Points, in no order, along strands that fork and pass close to each other.
Two points are linked if the straight distance between their rows is under 87.3. Some points are linked to none.
z118: [-19   0 -27  37 -28 -15  21  -7 -26 -34  -5  -1  -8  -2 -11  13 -31   0
 -21  20 -29  -6  31  49  10  -8]
z711: [ 13 -21 -19  19   1  -5  29  19  17  29   4  26   1  -8  17  -9 -22  31
 -26   6  -9 -25  15  -1 -11 -25]
z127: [-33  35 -33  22   9  21   0 -17  -2  22  -1 -23  25  22  11  22 -16 -16
  36  66  -5 -15  12   4  -1  14]
z294: [ 31 -17   5  10   6 -23  15   0  31  33  -5  11  -8 -16  -5 -20  21  17
  23 -34  -2 -30 -28   2   3   9]
z172: [-15  16 -40  21 -15  10   2 -35 -16 -24 -19 -20 -15  22 -16  19 -16  -8
  30 -14   5  46  -1  52  29  27]
z43: [ -2 -36  32  -5  11 -21  13   5   6  -6  19   0 -26 -17 -34 -31  14   2
  16 -29 -17   2 -10  -9 -27  18]
z555: [ -7 -17  -8  18 -13 -16  23   3  -3   0  -8   6 -13 -15   4   8 -12  17
 -31  14 -21 -17  19  34  -9 -20]
z531: [ 11 -72  -5  -7  -5 -37  17   1   4  10   1   1 -14   1 -16 -11  34 -14
  44 -29  20  -7  -4  45  13 -20]
z63: [  0  27   3 -23  10   5 -12  -6   5   4  -3 -20   4 -15   4   8  12  -1
 -13  13  32  17 -14   2  21  -9]
z514: [ 23   5  61 -39  22 -22  -7  18  10  -7   7  -7 -10 -11 -19 -47   6  16
 -28 -11  -1  -2 -23 -42 -26 -10]
z965: [  0   2 -12  -1 -16  17  13   1  17  -5  15   2  -4 -21   7  -5 -42   1
 -18  22   0 -10  -7 -59 -18   8]
z158: [-22 -45   6  19  20 -16   4 -13   5  36 -11  18 -16 -12  10  25  33 -17
   3  -7   1 -46  11  42   1 -26]
z50: [-15  34 -31   8  11  40  -8  -7  -2  17   1 -10  32  16  27  10 -29  -2
  12  47  10 -15   0 -22 -13   8]
z858: [ 39 -38  64  -9 -15 -52  37  36   0 -13  -7  12 -17  -2 -31 -19   4  27
 -15 -20 -14   5   8 -13 -26   3]
z233: [  4  18  -2  -7 -16  16 -20  -7  12 -15 -17 -18  -8 -33  -9  16  -4  12
 -15  18   0  36 -13   3  16  26]
z49: [-11  21 -33 -23  28  10 -14 -21  22  11 -20 -37  16  11   0  27  33 -17
  46  13  53   0 -44  -1  41  23]
z603: [ 24 -30  44 -11  -9   6 -10  23 -42  -3  29  43  18   6  27 -17  -5  -1
 -14 -29  13 -10  32 -24 -10 -25]
z743: [ -9   4 -24 -28  34  -1 -11 -12  15  15 -14 -24  31   4  -7  -8  46 -13
  34 -15  37 -13 -44  -5  45   6]
z762: [ 28  46  -2 -27  -8 -27 -27  28  -5 -11  27  -8   9  31   7  -6 -42   9
 -19 -12  17  46  -1 -13  42 -42]
z850: [ 25 -32  54  -3  -3 -35  30  37  12  -4  -4  15  -5  -9 -17 -31  -2  35
 -43 -10 -41 -10  11 -33 -36 -10]
z593: [ -2   5  30 -11 -24   4  -6  10   2 -33  -8 -14  -6 -26 -16  -7 -11  14
 -46   6 -22  34 -10 -12  -7   5]
z674: [ 13 -12  -5 -11  -6  18 -12  16   9 -18  28   3  -1  -9  -7 -42  31  18
  36 -46 -14   4 -32 -16  -4  37]
z173: [ -2 -15 -40   3   7  19 -13   6   8  -5  -1  -3  11  -1 -12 -22  34  18
  54 -52  -7   8 -39   0  18  44]
z844: [-27   2  -9  28  10   5   5 -23  36  41 -17  10  -1 -22  -3   0 -14  -3
 -15  19 -42 -51 -22 -37 -42  15]
z971: [  4  59 -10 -11 -34  34 -26   7   3 -28   9 -17  -3  13  19  42 -46  -7
 -19  42  24  48  16 -24   4   4]
z691: [ 31 -25  35 -12 -33  17 -19  38 -32 -14  14  35  27  -8  21 -28  -3   6
 -21 -30 -12   2   8 -20 -27  -2]
z287: [  1  24  -4  -9 -30  26  -3   6   2 -20  14  -5   0  -6  13  21 -38  -4
 -31  27  14  20   2 -41 -10  -1]
z374: [ 11   0  46 -26  12  -9 -15  18 -15  -3  -7  10  15 -14  11 -34   4  10
 -54  -5  -4  -8  -8 -36 -14 -29]
z509: [ -3  11   0  15  -1   3  16 -20  33   7   6   6 -12 -23  -7 -20 -23   6
  -8   7 -25 -21 -28 -53 -23  24]
z980: [ -2   6  -7  30   6  36  19 -18 -20  19 -10  35  17  21  42  12  -2  -6
 -33  12   1 -27  51  -2  -4 -24]
z892: [ 31 -12   1 -11 -32  17 -19  28  -6 -20  27  13   3 -15   4 -29  -2  18
  -1 -26 -15  16 -14 -11 -11  24]
z174: [-10 -58  27  11 -24 -17  16  17 -36 -34   1  20 -10 -10  -5 -14 -13  12
 -40   4 -32 -22  35  -7 -28 -18]
z566: [-12  18  -9  26 -14  29  28 -15 -12   8 -25  22   9  21  38  16 -30 -16
 -47  33   5 -21  27 -27 -25 -10]
z521: [-11 -17   4  -5  13 -11   2  -6  24  -6  16 -22 -36 -34 -29  -8  10  -2
  21 -11  -5   9 -24  -2  -7  25]
z523: [-34 -15 -21  14   1  15   5  -2   7   5  -5  -7  -8 -18   4  12 -13   5
 -10  14 -32  -7  -2  28 -22   4]
z179: [-16  -5  13   1   3  11  12  18 -35  -6  25  21   7  30  24   6 -17  -7
 -39 -11  11   6  48  14  -7 -52]
z96: [ -1   6  -7 -30  35  11 -16  -2  15  18   6 -16  15 -11   8 -13  27  -3
  11  -6  23  -3 -30  -8  11   2]
z933: [-11  51 -24 -24  13  19 -31 -26   3 -10  -7 -30  17  18   5  20   2 -19
  42  27  39  24 -17 -10  43  28]
z910: [ 59 -45  65 -21  16 -59  10  25  -1  23  -1  28  -7  -6 -17 -44  42  11
  27 -18  -9 -25   9 -20 -29  13]
z396: [-34  14  -8  32 -12  22  31 -17  -3   7 -23   0   1  17  16  33 -28 -14
 -41  63 -12 -13  33   4 -25 -12]
z154: [-12  -4  -7  20  27   6 -10 -14  21  56 -25  16  12 -26  21  12  13   3
 -12  10 -21 -58 -14 -12 -10  -2]
z424: [ 13  54   1  -9   5  13 -10   8 -15   4  -5   7  26  19  32  -3 -18   0
 -52  18  19   0  16  -7  12 -50]
z749: [  1 -61  51   8 -18 -34  35  26  -4 -19 -21  22  -6 -10 -10 -11  -3  24
 -63   7 -50 -29  21 -18 -35 -19]
z72: [ 14  -9  14  16  -5  15  25  -2 -29 -15   1  38   2  19  32  14   4  -8
 -56   2   6 -22  63  16   2 -48]
z799: [ 18 -83  42   9   9 -47  -3  -4  -3  37 -20  38 -20   9 -13   8  41  -4
  33 -38 -11 -41  15  33 -16  -4]
z24: [ 35 -53  68  -2  30 -38   6   7  -2  36 -20  31   0   4 -13 -22  44  13
  17 -36 -16 -25  13   0 -20  -3]
z164: [-31 -24  12  17  16   5  28 -25  -9  17  -5   8 -19  10 -14  14  -7 -12
  12 -27   6  -6  -6  -2 -24  10]
z901: [-18  61 -19   9 -13  24 -10 -11 -31 -29   9 -15  24  21   4  11  -3 -25
   1  15  -1  36  19  26  32  -6]
z148: [-42 -16 -21  30  28   5 -12 -28  -1  42 -28   7  -2   0  10  41  37 -23
  20   8  -5 -39   5  58  -2 -10]
z383: [-11  41 -24   7 -24  43 -24  -8   5 -23   2 -29 -14  11   9  42 -25  -8
  23  60  10  42  18   3  -1  26]
z916: [-29  18 -41  25   9   2  -8 -32  38  28 -23 -15   0  -6 -14  20  -4   4
  48  16 -26 -17 -37  -4   6  43]
z367: [ 11  -8 -41  -9  -1  10 -22  -7  21 -16  -1 -15  -4  -3 -20  -3  12  13
  46 -34  -3  41 -23  18  41  43]
z715: [ -9   6 -26 -13   5  -9  -9   9  -9  -7  37  -7  12   8  -3 -13 -22  -2
  23 -14  16  29   9  -2  31 -11]
z382: [-41 -22 -23  37   5 -12 -16 -39   3  42 -29  12  -5   1 -20  36  29 -21
  41 -24 -17 -45 -30  43 -10  17]
z492: [ 19 -27  32 -22  44 -21  -2  21  -7  26   7  15  15  12   9 -40  18   8
  -2 -33  14 -11  12  -7   3 -34]
z681: [-12  37 -39   9 -10  19  -8 -22 -19 -39   1 -26   0  28 -11  24   7 -33
  21  18   1  50  26  65  32   2]
z552: [-19 -42  32   0  -6 -14  13   8 -26 -22  20  14  -9 -16 -24 -18 -20   2
  -9 -20 -30 -10  14 -16 -22  -1]
z338: [  4  50 -21  15 -22  17  23   5  -6 -24   5 -14   2   9  26  25   0 -10
 -51  55   5  -2  43  23   4 -37]
z188: [ 14 -10 -15   9   3  -7  12   8   9  15   6  18   4 -14  15 -22 -10  23
   1 -24   7 -21  -6 -13   4  -4]
z507: [ 24 -14  16  -7  -7 -26   9  11   4  19 -21   5  -3 -19  12   2  35  10
 -27   0  29 -12   3  46  16 -25]
z211: [ -3  10  44 -22  -9 -19  -5  20 -26 -26  -6  -9  18 -12  -5 -15  -6   4
 -53   5 -15  14   3 -21   8 -21]
z767: [-10  25 -35   2  17  16 -17 -22  46   9 -20 -25 -12  -5 -15  24   1  11
  59  10  -1  13 -39 -19  23  65]
z618: [-14  44 -16  -8  25  31  -7  -3  -8  16  18   6  28  21  30   2 -29 -10
 -32  33  18 -10  19 -24  -8 -32]
z969: [  7 -30   4  10 -36  -6  20 -13 -17 -34   0   2 -31 -14 -21   8 -26   8
   1 -26   0  18  -9  14  -3  28]
z595: [-23  39 -10 -10   3  39 -26 -13  -4  -8  14 -18   8   9  -1   9 -25  -4
  17  -4   0  39 -17 -37  -1  28]
z416: [ 25  -1  12 -30  12 -11  -8   5  43 -14  16 -20 -39 -36 -19 -17  17  10
  16 -13  20  25 -26 -28  10  13]
z526: [ 77  -4  40 -31  -4 -18  -6  36  13  -9   8  -4  -1   2 -13 -65  47  21
  36 -39   0  12 -23 -18 -14  31]
z940: [ -8 -27 -30  25 -26 -22  11 -13 -33 -46   4  -5 -29  -5 -20  12 -38   1
   2   4  -6   9  12  47  14   5]
z13: [ 19  34 -25 -31   0 -18 -30  12  -2 -11  24 -13   9  20   2 -11 -21   1
  18 -19  32  38  -4  -8  57 -20]
z414: [-22  35 -12 -28  20  20 -34 -20  -4 -22   9 -17  13   2  -9  -1   7 -18
  39 -14  23  37 -35 -33  33  33]
z3: [ -3  56 -16 -14   6  21 -13  -5 -38 -15  13   2  36  37  17   3  26 -40
  -1  -3  25  16  18  34  31 -40]
z956: [ 64 -22  47 -37  12 -46   5  38  -1   8  12  14   2  11 -19 -56  49   0
  50 -40   3  -7  -6 -20 -19  21]
z385: [ 21  35 -39  19 -18  15  19  -6   8  -2 -12  -9  -4  -7  23  32   2  -4
 -15  47  19 -10  19  44  20 -13]
z821: [ 14  61  -2  -7 -11  -4   3  19 -12  -8  16  -5   9  39  14  13 -37   2
 -42   6  22  37  25  -4  27 -49]
z176: [ -4  -7 -22   5  -9   8  -1 -17  -2 -21  -4  -9 -13  -1 -21   4  -9   9
  25 -34  -9  44 -16  31   9  41]
z45: [-29  24 -44  35  -5   8  -6 -21  18  36 -22 -17  22  11   0  31 -23  -5
  40  45 -21 -24 -14  17 -10  22]
z479: [ 41  12  37 -42   6 -23 -24  24  18 -16  34 -16 -15 -13 -11 -46  -2  12
   5 -17  21  21 -25 -47   3  -7]
z44: [ -3   1  -1 -11  -8 -18   0  26 -30  -2  34  10  20  24   7 -20 -23   2
  -4 -27   6  24  25   0   7 -36]
z961: [-46   8 -20  10 -10  23 -10 -10 -11 -27  -3 -35 -12 -11  -9  36 -28 -10
   5  58  -9  21  15  14  -4  26]
z923: [-22  24   5  23  -7  23  32  -2 -12 -26  -4  12  -5  23  24  38   5 -18
 -62  63  -6 -20  58  17 -22 -48]
z702: [  7 -16   8 -10  -4  -9   9  -1 -10   1  -1  -4 -10  -6   3  15  17 -11
  -1  -3  35   8   8  35  23 -20]
z964: [ 10 -19   1  12   3 -30   4 -18  45  42 -23   0 -19 -10 -26  -1  35  -2
  43 -40   6 -32 -51   9   6  12]
z594: [-45  -8 -23  12  -7  14  -1  -2  -5 -24 -13 -27 -12 -10 -16  17 -31   2
 -22  41 -45  18   6  17 -25  19]
z100: [-16  33 -28  -2   7  48 -13  -6  13   8   9  -8  18  10   6   4 -20  -1
  25  24   0   1 -30 -44 -19  41]
z840: [  3 -65  16  -4  29 -28  11  -2  -1  39 -11  14  -3  10   6   3  46 -10
  13 -35  23 -21  13  40  -4 -23]
z335: [-18 -28   6  23  12  -5  -9 -24  30  36 -18  15 -22 -16 -14  19  44 -16
  36 -36  -8 -45 -46  11 -15  15]

Follow the links from the first point to the second, and from the first to the third. Name the last point that the two ways share.
z479 / z179 / z916 | z50
z910 / z287 / z3 | z555
z158 / z367 / z965 | z555
z980 / z767 / z743 | z50
z799 / z681 / z691 | z176
z507 / z980 / z43 | z63

A fork is a point with three links. Follow the links from the first point to the second and name the forks in between, in order.
z396 / z595 | z50
z933 / z552 | z63
z3 / z294 | z176, z555
z148 / z691 | z555, z176
z509 / z118 | z555
z154 / z910 | z555, z840

A fork is a point with three links, a tip a point with one. Leave the first point through the second and follow the links. Name the first fork or tip that comes.
z715 / z44 | z385
z158 / z148 | z555
z96 / z743 | z50
z416 / z521 | z858

Name the points in between on the shortest way along the links from the first point to the second, in order.
z531 / z901 | z840, z158, z148, z382, z335, z964, z294, z188, z711, z555, z118, z940, z969, z176, z172, z681
z416 / z49 | z479, z514, z374, z211, z593, z233, z63, z96, z743
z964 / z965 | z294, z188, z711, z555, z523, z594, z961, z383, z971, z287
z940 / z691 | z969, z176, z367, z173, z674, z892
z233 / z50 | z63, z96, z743, z49, z933, z414, z595, z100
